Each row is a point on a landscape with many peaks, with its height.
A climber steps from a point to whichever of its 2 nearest points has the largest rise for the distance, and stops where none of them is higher. Distance is the straight distance between rows; heights are no part of it.
j_383: [ 55 -27   2  34   5  -4  20  30  13  -1  12  -5 -24 -19  12 -52  -6 -25
  -5 -19  20 -41  11 -14 -21  40  -6]  height 14.6
j_114: [ 42 -11 -40   7   5 -16 -54  41 -33  32 -10   1 -21 -14  14   8 -26  -3
  -2  -6 -16  11  -3   5   1  97 -41]  height 70.3
j_30: [ -6  -4 -20 -11   2   9  -5 -43 -27   8  -2  40 -16 -32 -57  14  -2 -22
  34  -5  -5 -17  -8 -39  28  32 -12]  height 43.0
j_272: [-10   9 -28  18  22 -22   5  16  17  25 -13 -47  17  14  42  19  56  24
   1  -5  18  38  36  -5  -3 -33  15]  height 58.2
j_181: [ 48 -15 -21  30   6  -5 -48  74  -6  23   0 -14  -8 -36  13  13 -29   1
 -24 -14 -24   8  27   7 -19  89 -31]  height 66.6
j_28: [ -5  -8  -4 -28  32  -4 -56 -21   8  -7 -29  20  36  14 -29  12  24  27
  -3  22  10  27 -26   2  -5 -10 -12]  height 19.0
j_500: [ -3  -4  -3  27 -15  13  -6  29  29   5 -25 -21  10 -17  10  29 -10  27
 -30  23 -27  25   2  16   1  18  -2]  height 56.8
j_998: [-67  38  53   5  15  -1  26  -6  -3 -17  -1  13  10  -2   6   6  -7 -12
  -8 -16   1   1   9   1 -11 -56  18]  height 59.5
j_183: [ 60  -3  -7 -30 -17   3 -47 -19 -19 -19 -10  26  -7  38  43  21 -36   6
  10   4  13  31  -8  25  24  14 -14]  height 19.1
j_195: [-62  29 -31  40   7   7  15 -11   9  19 -11 -26  -7 -51  30   2  23  16
 -10  18   8  10   1   6  21   0  -2]  height 71.2
j_506: [ 48   1 -10  -1 -29  13  36   1  -7  10  31  22  -2  -8 -56  15 -26 -19
  30 -50 -19  -5  38 -22  -9 -17  29]  height 29.0
j_46: [-41  18  31  -4  11  28   8 -37  13 -25  24  12  21  -1 -39 -19 -14  -3
   1  22  -2 -17 -17  18  14 -56   8]  height 41.9
j_931: [-19  27  40  21 -31  26 -17 -17 -12 -10 -18  22 -10 -14 -20  31 -58   5
 -12  -7 -35  -1 -15   6  -7   6 -14]  height 12.6
j_951: [-38  31  34  19  25   5  20  -4  33  -8  -5  -7  22  -6  43  18  25   0
 -15   2  36  23  60  -1  -3 -69  25]  height 15.1
j_542: [ 15 -12   5  -2  20 -29 -57  31   5  10 -40  -2  20  30  12  15   3  28
 -21  -1  -5  32 -10  15 -34   9 -16]  height 54.1
j_450: [-53  33  28 -51  12  -8  27   2 -20 -11  26   5   8  32 -26  28   5 -23
  31 -25  21  10   7 -17   9 -59  27]  height 64.6
j_590: [-12  13  36  11 -22  13  61 -16 -16 -19  -5  26 -40 -25  40 -18 -28 -28
  -5 -16   3 -31  11 -12  21  24  15]  height 28.3
j_509: [-44  11 -20  -4 -13 -12  13   4 -24  13  -7 -32 -10  18  15   2  17  32
  -4   8 -23  16 -43  16   4  -1  -8]  height 61.8
j_992: [-46  20  49 -51   8   9  10 -37 -34 -35   4  54 -18  18  17  -2 -31 -24
   9  14  25   1 -17   6  45  -4 -10]  height 25.3
j_885: [-25  -7 -23  25  28  26 -43 -22  42   8  -6  -4  28 -55 -66  -4  33  20
 -23  43  10 -10 -21  -3  -4  15 -25]  height 28.9
j_638: [-10   7  -9  20   0  10 -33   8  30  -5  -6 -35  23   9   7  -9  13  60
 -48  36   3  23 -26  39  -6 -11 -29]  height 27.1
j_83: [ 43   6 -13  45   4   9   4   0  35  14  18 -20   9 -21  40 -13  26  -2
  -8 -18  54 -12  72 -18 -22 -25  14]  height 35.7
j_47: [ 24 -26 -52 -21  -7  -7  -2  -1  -2   4  24 -43   5  39 -12 -30  32  32
  12  24  -4   3 -44  15  10  -5 -10]  height 39.5
j_219: [ 30   1   8   5  15  -6  28   3  23 -14  13   5   1  -2  56 -11  25 -25
   5 -19  61  -5  67 -20  -3 -34  28]  height 33.1
j_367: [ 33  15   2 -42   0   5   7  -4   6 -14  42  18  20  23 -19  31 -12 -26
  34 -26  28  15  46 -11  14 -48  33]  height 34.3
j_25: [  3  24  48  36 -22  18 -17   3  13 -14 -14  -7   6  -2 -13  13 -39  11
 -26 -22 -12  -9  -5   6 -39 -14  -7]  height 16.5
j_688: [ 51 -33 -19   4 -10   0  39  24  27   3   5  -2  -6  -2  27 -11   0 -15
  11  -2  -8  -7  26  -6  13  25  29]  height 17.8
j_354: [-38  23  17 -45 -33  11  46  -6 -39 -17  39 -18 -13  47  25  -4  -3   3
  26  16 -14   4 -24  28  20 -53  22]  height 60.0
j_573: [-59  14  33  15  -5  -5  50 -27 -25  -4  -4  27 -35 -38  19 -34 -15 -28
 -10   8  -5 -37 -21  -4  19  23  -2]  height 31.8
j_186: [ -8 -21  23 -60  18 -12  45  -1  -9 -27  32  21 -11  39  -8 -27  16 -40
  30  -4  35 -16  -3 -17  24 -20  20]  height 72.2
j_543: [ 10 -35 -41 -18 -13 -31   1  37 -34  40   3 -28  -2  26 -33   7   7   5
  19  -7 -57   2 -34  -4  -6  52  -5]  height 39.8
j_898: [ 22  -6  40  13 -25  40  36 -13  42 -30   8  21  -4 -22  -1  -6 -47 -10
 -16  25 -18 -21  14  17  23  -6  14]  height 86.3
j_574: [ -1  -5  17  45  -5  25   4   7  56 -15 -11  -9  -3 -44  23 -18 -10   9
 -47  35  12 -10   8  20  -1  18 -16]  height 34.5
j_41: [-40   5 -11   5   5  -8  14 -31 -36  17  -7  24 -26 -43 -56  -4  15 -27
  16 -18  -6 -37 -19 -50   5  42 -14]  height 39.6
j_284: [ -7  35  -8  51 -10  12 -25  22  12   1  -3 -58  -2  -3  67   5  11  50
 -41   4  26  29   1  28 -15   6 -26]  height 31.9
j_330: [  7 -18 -23 -27  22 -47 -29  27 -29  32 -13 -18  20  54 -24  12  23   6
  19 -26 -34  23 -27   3 -31  -7   3]  height 45.4
j_424: [ 30  13  21  46  -9  18 -36   7  21 -16  -9 -13  -3 -14  32  -8 -18  16
 -28  -8  33  -7  11   8 -28  12 -24]  height 38.0
j_839: [ 38  10  -4  20  17 -14 -70  30  -8  33 -34  24   7 -17   5  29 -25  -4
   1 -36  -3  14  47  -8 -46  23 -13]  height 27.6
j_196: [ 32   9  -3  -4  45 -33 -82  15  -6  27 -24   3  28  35  27  -1  22  12
  -9 -21  22  19  10  18 -53  -8 -13]  height 51.0
j_297: [ 14 -42 -20  -9   0  -9  13  13  21  12 -53  37 -12 -59  21  30  -1 -33
  -2  22  -5  16  37 -25  27  63  12]  height 22.2
j_27: [ -3   4  14 -33  -1  23  32 -11  13 -22  41  22  15   9 -58  19 -13 -30
  33 -11   4  -7  34 -16  13 -52  32]  height 37.1
j_847: [-11  17 -43  -9  -7   2   9 -29 -36  16  12  18 -13 -22 -44  17   7 -18
  46 -39  -4  -6  12 -48  13   5   7]  height 47.7
j_204: [-41  34  31  48   6   9  26   2  33  -3  -5 -29  15 -16  29   4  10  12
 -31  -2   5   0  32   9 -20 -57  18]  height 17.3
j_949: [-66  21  55  -1  28   8  24 -23  16 -24   3  46  11 -32  -2 -10 -23 -25
  -9  11  11  -4  16   3  16 -43  17]  height 54.6
j_678: [ -1  24 -55  15   7  -8  -7  -8  -5  23  10 -37  14   5  13  26  40  15
  28 -27  16  27  32 -18  -1 -33  15]  height 54.4
j_690: [-28  10  12 -11   0  24  45 -23  16 -24  40   7   9  -4 -23 -13  -4 -19
  23   4   6 -20  13  -5  24 -53  22]  height 39.3
j_827: [-11 -32 -29 -21  16 -35  34  22   0  14  -7 -14   7  19   0  -7  46  -8
  20 -11  -9   9  -4 -22  -1  -8  20]  height 23.9
j_899: [-31  13 -11 -26 -35  22  30 -31 -46   5  33   5 -10   6 -59  24 -14  -7
  51  -4 -45 -15  -9 -19  18 -20  16]  height 33.9
j_849: [-28  31 -26  36  11  12 -46  -8  18   9 -10 -44  18  -7  29   9  32  54
 -31  21  29  28  -6  17  -5  -9 -24]  height 29.3
j_75: [-74   3  -9   2  20   3  36 -33  11   1  17   8   8 -41 -39 -23  14 -14
  11  30 -15 -21 -20  -1  32 -32  13]  height 48.2
j_165: [-22   7  11  44   0  31 -30   1  40  -9  -7 -13   8 -53 -23  -7 -13  22
 -53  45  -2  -6 -19  24  -3  22 -31]  height 32.1
j_333: [ -4  -6 -15  18  12  28 -56 -20  44  -3 -24   6  21 -48 -30  11   4  30
 -38  59   7  14 -11  18  10  25 -31]  height 30.5
j_562: [ 10  14  40  32  15  -1 -57   7   1  -6 -25   2  -4 -16  14 -15  -7   7
 -23 -32  41 -15   4  -9 -61  10 -28]  height 42.0
j_126: [-48  44 -18  -5   6   2  13 -27 -43  11   7  27  -5 -24 -54  27  12  -9
  34 -60   6   5  24 -53  -8 -27  16]  height 53.3
j_956: [-14  -1  -2  44  28 -12  15   8  33  13  12 -41  18 -13  -6 -35  63   2
 -14 -19  41 -27  27 -32 -44 -37   7]  height 40.9
j_740: [ 39 -24 -61 -19  25 -37 -32  40  -3  46   5 -30  31  54 -24  10  22   9
  26  -4 -43  22  -8  23 -22  -5   6]  height 43.2
j_701: [-33  -2 -29  27  11   7 -25  12  23  14   3 -41  24 -26 -56  -1  30  33
 -21  24 -15   1 -33   2 -12  13 -23]  height 27.3
j_976: [ 29 -14  34 -22 -46   1   7  13 -19 -16 -13  -1 -15  50  32   6 -40  18
 -14  15 -34  16 -34  31   5  12  -1]  height 14.1
j_703: [-55  -5  23 -31   0  19  37 -30  -8 -15  42  20   3   1 -33 -32 -16  -5
  19  51 -22 -17 -33  27  40 -43  11]  height 44.0
j_553: [ 59  -9  23 -13 -14 -22 -24  27 -30  16  -9  22  -3  38 -22  27 -54 -25
  10 -43 -47  -1   4   4 -30  15   6]  height 22.4
j_471: [  7 -15  22  34   8   3 -35  29  51   1  -8 -34  33  10 -22 -10  14  41
 -59  28  -2   6 -12  20 -42  -7 -22]  height 25.1
j_633: [ -4  -7  19   6  -7  15   5 -16   9 -23 -16  24 -15 -18  12  -9 -19  -3
 -16  25   7 -11 -16   7  19  23 -18]  height 31.2
j_31: [ 33 -42 -30 -23  32 -34   5   9  -9  18  -1  27  -7   6 -14 -25  15 -42
  32 -18  -2 -20   8 -26   2  33   4]  height 41.2
j_896: [ 41 -15   1  22   3   0 -24   5   5   0  21 -17   4  11 -45 -33  -1  -1
   2 -15   4 -33 -27  -4 -28   9 -16]  height 57.3
j_13: [ 77 -14 -23 -25  33 -29 -41   2  16   3   8  13  20  48  59 -13  14 -14
   2   7  38  11  35  36  -4 -17   0]  height 24.7
j_248: [ 11 -14 -29  -8 -12  18  30 -24   6 -16  15   4 -11  -5   6 -13   5 -11
  22  17  10 -10  -3  -5  37   3   5]  height 60.5
j_421: [ 21 -39 -12  20   3   3 -20  36  49   4 -23  -8  12 -34  -3   7   8  16
 -34  40  -7  14  10   9  -1  47 -17]  height 52.9
j_382: [  1 -24 -29 -13  38  -6 -34 -14  27   7   1  -3  41  11 -54  -8  46  13
  10  18   5   4 -14  -8  -7 -18   3]  height 17.5
j_286: [ 17 -18  -5  27  -9   1  12  24  23   6  12 -28  11  -2 -30 -11   1   3
  -8  -9 -18 -18  -6  -8 -23   9   2]  height 54.0
j_296: [  4 -14 -43 -24  17  -7   0 -14   5   0  35 -45  27  44 -23 -41  62  31
  12  14  20  -3 -37  10   1 -46   3]  height 37.6
j_673: [-17 -17  42 -33 -15  -6  66  21   0 -16  17  -5  -3  34 -11  -9   0 -22
  15  -7 -29 -17  -7  -6  -6 -33  38]  height 74.7
j_521: [ 72   6   2 -44 -14  -8   2   2  -1 -10  52   6  18  44  13  19 -15 -30
  30 -24  18   3  33  20   3 -44  31]  height 31.3
j_929: [ 16  28  -6  14 -24  13 -16 -11  -1  -9  22 -45   8  33  21  -1   2  26
  -3  -9  15   3 -22  21 -15 -35  -6]  height 35.6
j_930: [ 33   9  26  35 -26  17  45   2  -5  -9  13  15 -38 -34   0 -27 -30 -23
  -7 -47  15 -42  22 -29 -22  20   5]  height 11.7
j_836: [ 53 -42 -21 -15 -34   9  54  43  19  10  19 -28  -9  20  13 -10  -4  -6
  18   5 -48  -4  11   7  10  12  51]  height 15.9
j_995: [-30 -10 -25  29  14  -1  28   8  48  12   7 -45  25 -11 -10 -16  54  20
 -14  25   2  -2  10  -2  -4 -26   7]  height 46.7
j_971: [ -4  14  22 -13  11   9  -7 -12  28 -22  19  -6  35  33  13  15  19   6
  -6  11  28  19  27  11   1 -67  21]  height 11.1
j_85: [ -7  20 -33  -5 -19  45  12 -52   6 -17  28  11  -7 -19  13   7 -12   3
  28  23  15   4  10  10  59 -18  -1]  height 54.8
j_518: [ 44   3  34  10  40 -20 -69   2  -5   1  -9  12  14  12   5 -30   6 -12
  -8 -34  43 -25   7   2 -64 -10 -14]  height 45.5
j_852: [ 37 -23 -53  16   7  15 -48   1   8   8  18 -16  -1 -28 -33 -14  10  20
  -5  31   4  -4 -27   9  22  61 -41]  height 48.5
j_154: [-24  43  35  -6   8  10 -32 -47 -48 -28  -9  22 -15  12   8  -9  -7  -1
   6 -29  34 -12 -35 -10  -8  -9 -19]  height 30.7
j_988: [-26 -22  -4 -13 -15  -2  -2  -5 -10  10 -23  10  -8 -14 -50  11 -12   6
 -22  41 -50   0 -49   9  18  53 -23]  height 63.4
j_236: [-21  -6 -14 -38  28  -8  10 -22   5 -22 -29  43 -11 -10  66   4  22  -5
   1  32  48  33  20  -2  52   3  -2]  height 18.9
j_12: [ -8  21  13  16  -1  15  19 -24   6 -26  -4  20 -20 -24  51  -8   0 -15
   3 -11  46 -11  26 -15  10 -11   5]  height 21.7
j_914: [ 34 -28   1   8  -5  16 -15  -4   9 -14  13 -11  -3   6 -44 -35  -8  15
  -7  26  -2 -29 -51  15   6  22 -31]  height 59.9
j_702: [ 18 -15   7 -24 -50   2   8  15 -22   3 -32   8 -23  25  37  37 -38  16
  -5  19 -51  31 -13  20  27  46   4]  height 11.5
j_17: [ 46 -16  -2  26  19  -7 -65  36  26  20 -21   1  15 -11   8   5 -14   6
 -19  -3   0   8  27   7 -37  32 -24]  height 25.2
j_360: [ 37 -21 -46  23  -1  11 -41  28  28   9  12 -35  12  -9   0  -5   4  35
 -25  31   2  17  -6  21   6  43 -33]  height 50.6
j_815: [-37 -12   7 -14 -31  18  19 -24 -12  10  -2  20  -9 -23 -41  17 -36  -3
  -2  55 -67  -6 -30  23  40  23   3]  height 60.9
j_765: [-39   6  18   5 -44  17  28 -16 -36   8  18  -8 -23  -5 -25 -15 -33  10
   0  35 -58 -27 -50  23  20  15  -7]  height 57.9
j_90: [-36  12  63 -19  24  -8  26  13  19 -26   5  16  23  20 -20  11   4 -28
  -3 -24  19   0  26 -18 -19 -58  29]  height 65.3
j_947: [ 66 -24 -40  25  13   4 -53  21  44  26  -3   7  28 -14  -7  21 -13  -1
   0  11  -4  16  54   9  -7  20  -6]  height 23.1
j_56: [ 15 -13  -6  -7 -59  22  37  15 -15   9  -4  -8 -40  -2  40   9 -32  14
 -10  29 -45   5 -20  23  38  66   8]  height 8.9
j_552: [-23  -9  71   3  -8  18  44  -5  27 -32   2  26  -1 -10  -2 -25 -41 -18
 -26  24 -25 -22  -6  23   7 -22  13]  height 82.0
j_458: [ 13 -21 -40   2  31 -23 -23   5  -6  20  -8   4  -3 -17 -13 -19  28 -15
  22 -10  20 -11  -2 -25  -8  32 -10]  height 43.6
j_710: [-21  14  38 -16 -17  22   0 -44 -22 -31  -4  44 -25   2  14  -2 -45  -7
  -5  24  -1  -6 -25  19  38   7 -17]  height 28.2
j_961: [ -2  18  10 -45 -38   4  53   2 -39 -13  38 -15 -19  45  31  15  -5 -12
  33 -21  -1   2   4   2  16 -39  37]  height 64.4
j_893: [ 33 -16 -49  -5 -13 -24  12  43 -32  50  10 -26  -5  19 -21  21  -8 -11
  37 -36 -55   3   7 -13  -8  34  19]  height 37.4
j_277: [-79   7  24  -6  18   7  50 -21  13  -4  19  36  11 -47 -28  -6 -17 -32
  12  24 -17  -8  15  -3  43 -36  31]  height 51.1
j_237: [ 15  -9  42 -18 -17 -15 -11  25 -12  -5 -29  19  11  31 -15  43 -40 -12
   3 -26 -46  17   5  -5 -29  -3  18]  height 19.3
j_445: [ 17 -15  32  16   4 -18 -36  34   5  11 -34  12  19   3 -42  30 -28  -6
 -12 -22 -38   3   0 -16 -49  11  -3]  height 16.6
j_658: [-27   4  15  -3   0 -28 -30  11 -36   9 -53   9 -19   0  22  21  -1  13
 -16 -11  -7  19 -30  -8 -13  47 -29]  height 61.9
j_990: [-15  33 -40  20 -34  39  16 -32  -2  -5  50 -55  -4   5  18 -15   6  33
  14  18   5  -8 -21  32  20 -45  -1]  height 46.2
j_479: [  0  41  -4  23 -66  30  59 -11 -51  11  21 -13 -53 -14  34   4 -36   3
  11 -36 -19 -21   2 -10  16  31  14]  height 3.7
j_667: [-39  28  41  17 -10   8 -15 -18 -28  -9  -8  -4  -4   7 -38  -8 -20  13
 -14  -9 -21 -23 -57   2 -25  -5 -23]  height 39.2
j_558: [-12  36  24  21   4  25 -15 -39  -6 -21 -10  37 -15 -45   3  -1 -14 -12
   2 -24  40 -16  22 -26  -7  -7 -11]  height 18.1
j_480: [ -1 -12 -26 -14   1  -1  15 -33 -25  -9  18   0 -24   9 -10 -36  22  -4
  22   4  16 -27 -38 -13  27  18 -17]  height 65.7
j_944: [ -3 -24  26 -44  -6 -38  22  28 -29  -3 -13  -6   0  64   9   0   4  -1
   2 -11 -28  13 -33   3 -16  -9  14]  height 49.7
j_742: [-22  -8  38 -43  13 -24  32  19  -5 -18  14  -4  17  46 -19   8  13 -22
  16 -20   0   5   0 -10 -15 -50  35]  height 70.4
j_791: [  1  31  12  13   9  -3 -24 -17   5 -15   4 -23  13  23  32 -10  28  15
 -11 -17  45   3  -3   5 -23 -40  -2]  height 31.7
j_164: [ 14  11   0  13 -66  37  56   2 -20   7  17 -14 -52 -19  36  -3 -41   3
   0   1 -37 -26  -6   6  36  64  15]  height 6.5
j_933: [-74  39   6 -32  28   0  26 -17 -16  -1  17  23  13  -9 -47  29  15 -24
  36 -33  12   8  25 -37  10 -48  26]  height 58.9
j_439: [ 24  -1  36  -4  24 -11 -45  -1  20 -20 -31  16   9   8  62  -5  14   0
 -19  -3  62  13  40   3 -26 -23  -4]  height 45.3
j_527: [ -7  -9 -26   3  16  11   5 -21  32  -3  16  -6  29  -8 -39  -2  31   0
  18  11   6  -5  14 -15  10 -31  13]  height 15.5
j_904: [ 28 -36 -57 -24  -5 -23 -12  32 -15  29  16 -43  11  48 -28  -7  18  28
  16  11 -42  17 -39  21  -2  12  -8]  height 41.3
j_584: [ 47 -44 -45   0  20  -7 -35  14  40  22  -5   2  27  -7 -31   7  11   2
   5  29 -15  12  12   7   5  28  -6]  height 21.4
j_768: [  3  -2   4  23  -4  19  -2 -11  47 -20 -13  -2   7 -12  45  -7   0  26
 -34  40  24  12  14  27  17 -11  -8]  height 37.7
j_490: [-31 -10 -14 -43  30  -4  27 -28  -6 -20  28  10   3  15 -37 -31  40 -20
  35   5  29 -18 -18 -22  27 -23  12]  height 76.8
j_700: [-42  10  -3   9 -43   9  28  10 -35  18   1 -34 -23   0  -3   8 -15  16
  -6   4 -52  -9 -42  10   1  23  -6]  height 55.7
j_302: [-11  37  38 -12  15   9 -36 -35  -6 -33  -2  15   8  20  29   0   2   4
 -10 -11  49   9 -10   7 -10 -39  -7]  height 28.4
j_301: [ 51 -25  14 -15 -20  -2 -31  14   4 -13 -24  10   2  34  18  18 -39  17
 -18  12 -18  24 -14  28   2  19 -12]  height 16.2
j_456: [ 29  -5 -24  13  -3 -12  -8  12 -22  28 -12  28 -22 -34 -13  13 -18 -25
  19 -41  -4  -9  29 -36 -13  47  -5]  height 34.6
j_175: [-10  16  19 -27  15 -15 -14  -8 -24 -18  -6  10   5  31  15  16   5 -10
  13 -27  27  14  -4 -14  -7 -26   8]  height 24.6
j_441: [ 25   1   1  23 -34  32  23   3  25  -8   0   2  -9 -25   1  18 -36   0
  -1   1 -21  -4  18  -1  15  16  12]  height 77.1
j_832: [ -8 -15  -9   6   4   6  -4 -22 -15  -3   0   1 -16 -18 -52 -28  13   1
  -1  13  -6 -30 -52 -11   9  39 -32]  height 62.1
j_54: [-61  -3  18 -11  19 -12   4 -18   0  -3 -36  33  -6 -34   5 -18  -5   6
 -39  52 -14   7 -35  24  22  14 -14]  height 62.8
j_556: [ 27  -3 -32   2  -6  -3 -61  -9 -43  15 -17  16 -31 -19  10   8 -17   5
   4   1  13   5 -27  -4  18  90 -47]  height 75.5
j_478: [-52  10 -49 -23   1  -8  18 -27 -35   7   9 -25 -10  18   8 -18  41  22
  23  16   2   7 -49   2  31 -12 -10]  height 66.8
j_788: [ -3   6 -24 -13  17 -14 -40 -11 -11   1 -13  -5  12  20  13  14  23  18
  10  -6  17  25 -10  -3  -3 -13  -4]  height 21.3
j_345: [-15  38  57   4  15   1 -24  -6  22 -18 -11   1  35  19  25  39   8   7
 -26 -12  30  29  46   5 -25 -72  15]  height 13.1
j_793: [-38  18 -15  24  22  -2  -7  -7  21  10 -28 -16   9 -22  44  15  38  15
  -7   6  28  28  28  -3   4 -21   2]  height 62.9
j_238: [ 77  -3  11 -32  -9 -13  23  14  -9  -2  36  30   4  28 -15  10 -33 -44
  29 -49  -5  -9  45   0  -7 -23  35]  height 28.8
j_223: [-28 -40 -41 -24  29 -45  19  18  -4  17 -24 -16   2   8 -12 -21  58   9
   1  14 -10  10 -35 -14   3  18  -4]  height 25.0
j_94: [-39 -18  17   0   6  -4  -3  -7  -3   3 -37  29 -16 -46 -24  -5  -6  -9
 -40  42 -17 -12 -40   3  11  54 -25]  height 65.8
j_620: [-53 -12  -4 -18  -4   2  44 -27 -14  -2  16  11 -12 -11 -17 -30   9  -3
   4  44 -27 -18 -37  12  40   0   2]  height 45.6
j_375: [-37   4  36  47  12   8  -9  20  51  -1 -17 -24  27 -18 -14  -4   9  27
 -55  23  -9  -4   2  11 -38 -20  -6]  height 23.4
j_152: [ 22  14   5  52  -3   6 -43  42  10   0   8 -52  -2  -6  43 -10   2  33
 -45 -10  28   8   5  16 -37  26 -37]  height 34.4
j_198: [ 16  -4  -1   0  22 -17 -56   1 -22  20 -39  43  -5 -28 -15  22 -16 -20
  15 -31   5   4  22 -31 -26  32 -13]  height 30.8
j_647: [ 31 -14 -24  14  18   7 -40 -14   4   0   5   4 -10 -22 -13 -29  11  -1
   8   6  36 -20 -16  -8   3  37 -34]  height 46.3
j_589: [ 32 -26 -18  19  -5   0  12  31  17   4  -2 -11 -17 -22  19 -18   0  -5
  -9   2   4 -11   4  -8   4  57  -9]  height 15.8
j_157: [-10  13  30  16  11   7 -22  -7  33 -23 -35   9  11  -1  60  13   4  17
 -32  16  37  24  29  14  -6 -26  -4]  height 41.4
j_724: [-68  26  26 -46 -14 -12  43   6 -45  -6   7 -10 -11  47  47   5  -5  19
   8  18 -22  33 -24  37  26 -50  24]  height 56.4
j_639: [-32   0  71 -30 -13   9  64  -2  -5 -30  19  19 -11  19   7 -18 -27 -27
  -1   5 -13 -21  -3   9  17 -28  27]  height 78.4
j_615: [ 65 -21  -5 -25  -3 -13 -12   0 -34  16  14  38  -7  27 -51   6 -40 -37
  39 -34 -34 -18   9  -9  -5  16   5]  height 24.9
j_519: [-36  -1  42 -51 -21 -20  37  10 -40 -18 -11   2 -16  59  31   1  -7   7
  -5   8 -28  15 -31  20   5 -20  12]  height 52.8
j_374: [ 10  39 -20  38 -48  42   7  -7   0  -7  33 -59 -13   5  40  -1 -21  38
  -8   3   2   0 -14  34   6 -12 -11]  height 41.1
j_300: [-35   9 -47 -16  25  -6   6 -40 -13  -6  18 -15   5   5  -7 -27  62   6
  31   4  33  -4 -27 -18  24 -17  -1]  height 71.5
j_133: [ 68 -31  -6 -30   1 -19  14  30  -5  12  11  20   5  34 -13   3 -26 -41
  28 -25 -40  -9  27   2  -6   5  27]  height 26.8
j_216: [ 42  -8  19  -4  47 -21 -82   4  11   9 -25  18  21  15  48 -21  22   1
 -17  -6  61   1  35  14 -49 -10 -16]  height 48.4
j_729: [ 10   6  -8   3 -45  30  40 -14 -19   5  30  15 -12 -16 -71  15 -28  -9
  31 -25 -45 -16  12 -22   6 -11  17]  height 31.1
j_623: [ 52 -23 -45 -14  12 -23  -3   8 -22  32  -3  40 -19  -7 -11   2 -16 -41
  43 -26 -19  -8  31 -23  11  50   5]  height 38.3
j_643: [ 19   4  -8  57  11  11 -16   4  38  20  20 -32  16 -28  -6 -21  32   7
 -14 -16  43 -24  47 -22 -38 -18  -3]  height 38.2
j_712: [ 10 -40 -11 -42   5 -55   3  54 -24  24 -27 -14  10  61   1  16  13  11
   7  -5 -54  31 -23   9 -21   6  14]  height 47.4
j_737: [-43  23  -8 -33 -23  27  50 -31 -32  -8  51   5 -12   5 -29   5  -8 -16
  48   2 -10  -9   3  -8  36 -41  22]  height 36.5
j_910: [ 20  19   2  22 -31  26  -3   2  28  -4  -5 -16  14  -1  21  43 -28  21
  -8   2 -21  24  26  15   4 -17  14]  height 65.2
j_139: [-31 -26 -25   2  26 -25   1  20  13  11 -20 -22   6 -15 -31 -19  41  23
 -30  28  -9   5 -46   1  -7  25 -21]  height 26.0
j_18: [ 13 -44 -23  -4  26 -27 -22  31  24  19 -54  22  -5 -46  39   9  22 -11
  -9  24  16  24  33  -8   7  56  -7]  height 24.4
j_635: [ 71   9 -13 -47   5 -16 -41 -12  -9 -14  15  21   9  49  52  15 -18 -15
  21  -5  33  25  21  33  18 -18   4]  height 22.3
j_43: [ 53 -40  -8  -1  -2   2  22  17  42  -2 -20  33  -1 -34   9  10 -16 -31
   4  10 -11   0  50 -19  20  34  23]  height 19.9
j_111: [-45  51  52   5 -11  15  -2 -46 -52 -18   7  23 -17   2 -20  -1 -32  -6
   3 -29   0 -25 -33  -6  -9 -18 -11]  height 34.8
j_872: [ 11  -5  10  27   6   3  32  19  34   2 -23  25  -5 -51  12  11   4 -23
  -3 -20  17  -5  68 -37 -16  -2  30]  height 7.1
j_532: [ 73  -7  -8  19 -11   1  30   4 -10   3  32   7 -30  -9   3 -39 -21 -32
  16 -44  21 -43  20 -18  -8  19   4]  height 13.4
j_837: [ -8  -7 -39  -5  -8 -12 -39   2 -57  24 -10  -7 -30 -13 -19  10   4   9
  -4   7 -11   3 -47 -11  15  94 -45]  height 70.9
j_140: [-49  17  15  12  -1   3   5 -34 -29   2 -18  22 -27 -35  -8  -4  -3 -17
  -5   0  -1 -23 -26 -18  12  35 -23]  height 35.5
j_654: [ 28  16   8  44 -10   9  14   4  10   1  -4  14 -17 -39  13  -2 -13 -10
  -3 -44  29 -15  50 -26 -30  -3   8]  height 9.5
j_359: [-12  20 -35  -8 -20  41   6 -46  13 -17  48 -21  16  11  -7   6   7  18
  28  34   2   6   2  24  40 -57   9]  height 50.3
j_168: [-34  -5 -14 -23  -6 -30 -16   0 -49  16 -41   0 -26   1   6   6   8  26
 -26  24 -13  20 -57   4  11  75 -38]  height 66.9
j_524: [ 64 -10 -41 -18  33 -32 -12  14  18  26  30 -21  29  50  39  -7  38 -15
  12  -4  19  11  46  26  -6 -36  19]  height 26.6
j_45: [-33  -1  22  -7   9 -38 -28  37 -16  14 -60  -8   6  24   6  27   6  34
 -33  -2 -27  36 -40   7 -33  14 -16]  height 57.4
j_306: [ -9 -15 -14  15  -8  -8  47  26  25   7  12 -49   8  14   5 -18  27  14
  -7   3 -16  -5  -8   6 -10 -16  18]  height 50.2
j_659: [-29  11  27 -47  24   0 -12 -31 -10 -36 -25  57  -9   4  38   6  -6 -10
   3  16  40  23   0  -1  34   0  -7]  height 22.0
j_813: [ 24 -22  -1  -8  -6  -5  -7   0   3 -14 -29  20 -23  -5  51  -8 -11   6
 -18  23  14  14 -12   7  21  41 -22]  height 28.5
j_866: [  0  -6  28 -45  -6 -17  59  13 -19 -22  13  10 -17  35  36  -3   1 -35
  22 -25  17  -2  11 -15  18 -16  31]  height 70.2
j_973: [ 14   0   5  32 -14   3 -27  36   2  20 -14  -1   8 -31 -61  35 -33   0
 -13 -30 -40   1   7 -26 -36  32 -13]  height 14.9
j_568: [-37  26  35  41   8  10 -14   1  27  -4 -18  -6  21 -21 -13  15   1   7
 -25 -10  -1  -4  16  -9 -37 -37   1]  height 20.5
j_365: [-44   8  -9  34  26 -10  44   6  35  17   8 -46  25 -10  -9  -8  64   3
  -2  -5  10  -3  33 -22 -19 -57  28]  height 43.5
j_571: [-24  26  21  37 -33  25 -16  10  -3  11 -20   0  -1 -40 -52  48 -50  13
 -22 -10 -51   5  -8  -3 -19  27 -17]  height 12.2
j_423: [ 13  -2  17  11 -11  12  52  -9  11 -30   5   7 -31 -11  62 -39  -3 -22
  -1  -5  34 -27   8  -5  20   7  11]  height 24.8
j_435: [ -9  24 -22  16  -3  -5   9  -8 -16  13  13 -23   2   1 -18   5  23   1
  21 -45   9  -4   7 -28 -20 -31  11]  height 49.6
j_970: [-24  21   8   9 -12   4   1  -8 -23   2   4 -20   0  12 -34   3  -4   6
   9 -31 -15 -12 -28 -16 -27 -22  -2]  height 44.2
j_292: [ 29 -42 -18 -13  20 -21 -11  12  30  -8 -33  19  -1  -7  52 -13  16   9
 -21  35  27  25  18   7  17  28  -9]  height 26.2
j_719: [ 65   0 -16 -22   6 -32   2  14  -6   6  39 -20  14  53  25 -10  17 -25
  24 -32  13  -8  19  22 -18 -40  22]  height 28.6

Where does a climber stop that starts at each point below?
j_543 | j_490
j_47 | j_490
j_25 | j_556
j_382 | j_480
j_345 | j_556
j_976 | j_898
j_139 | j_556
j_133 | j_898
j_506 | j_898
j_219 | j_480
j_12 | j_898
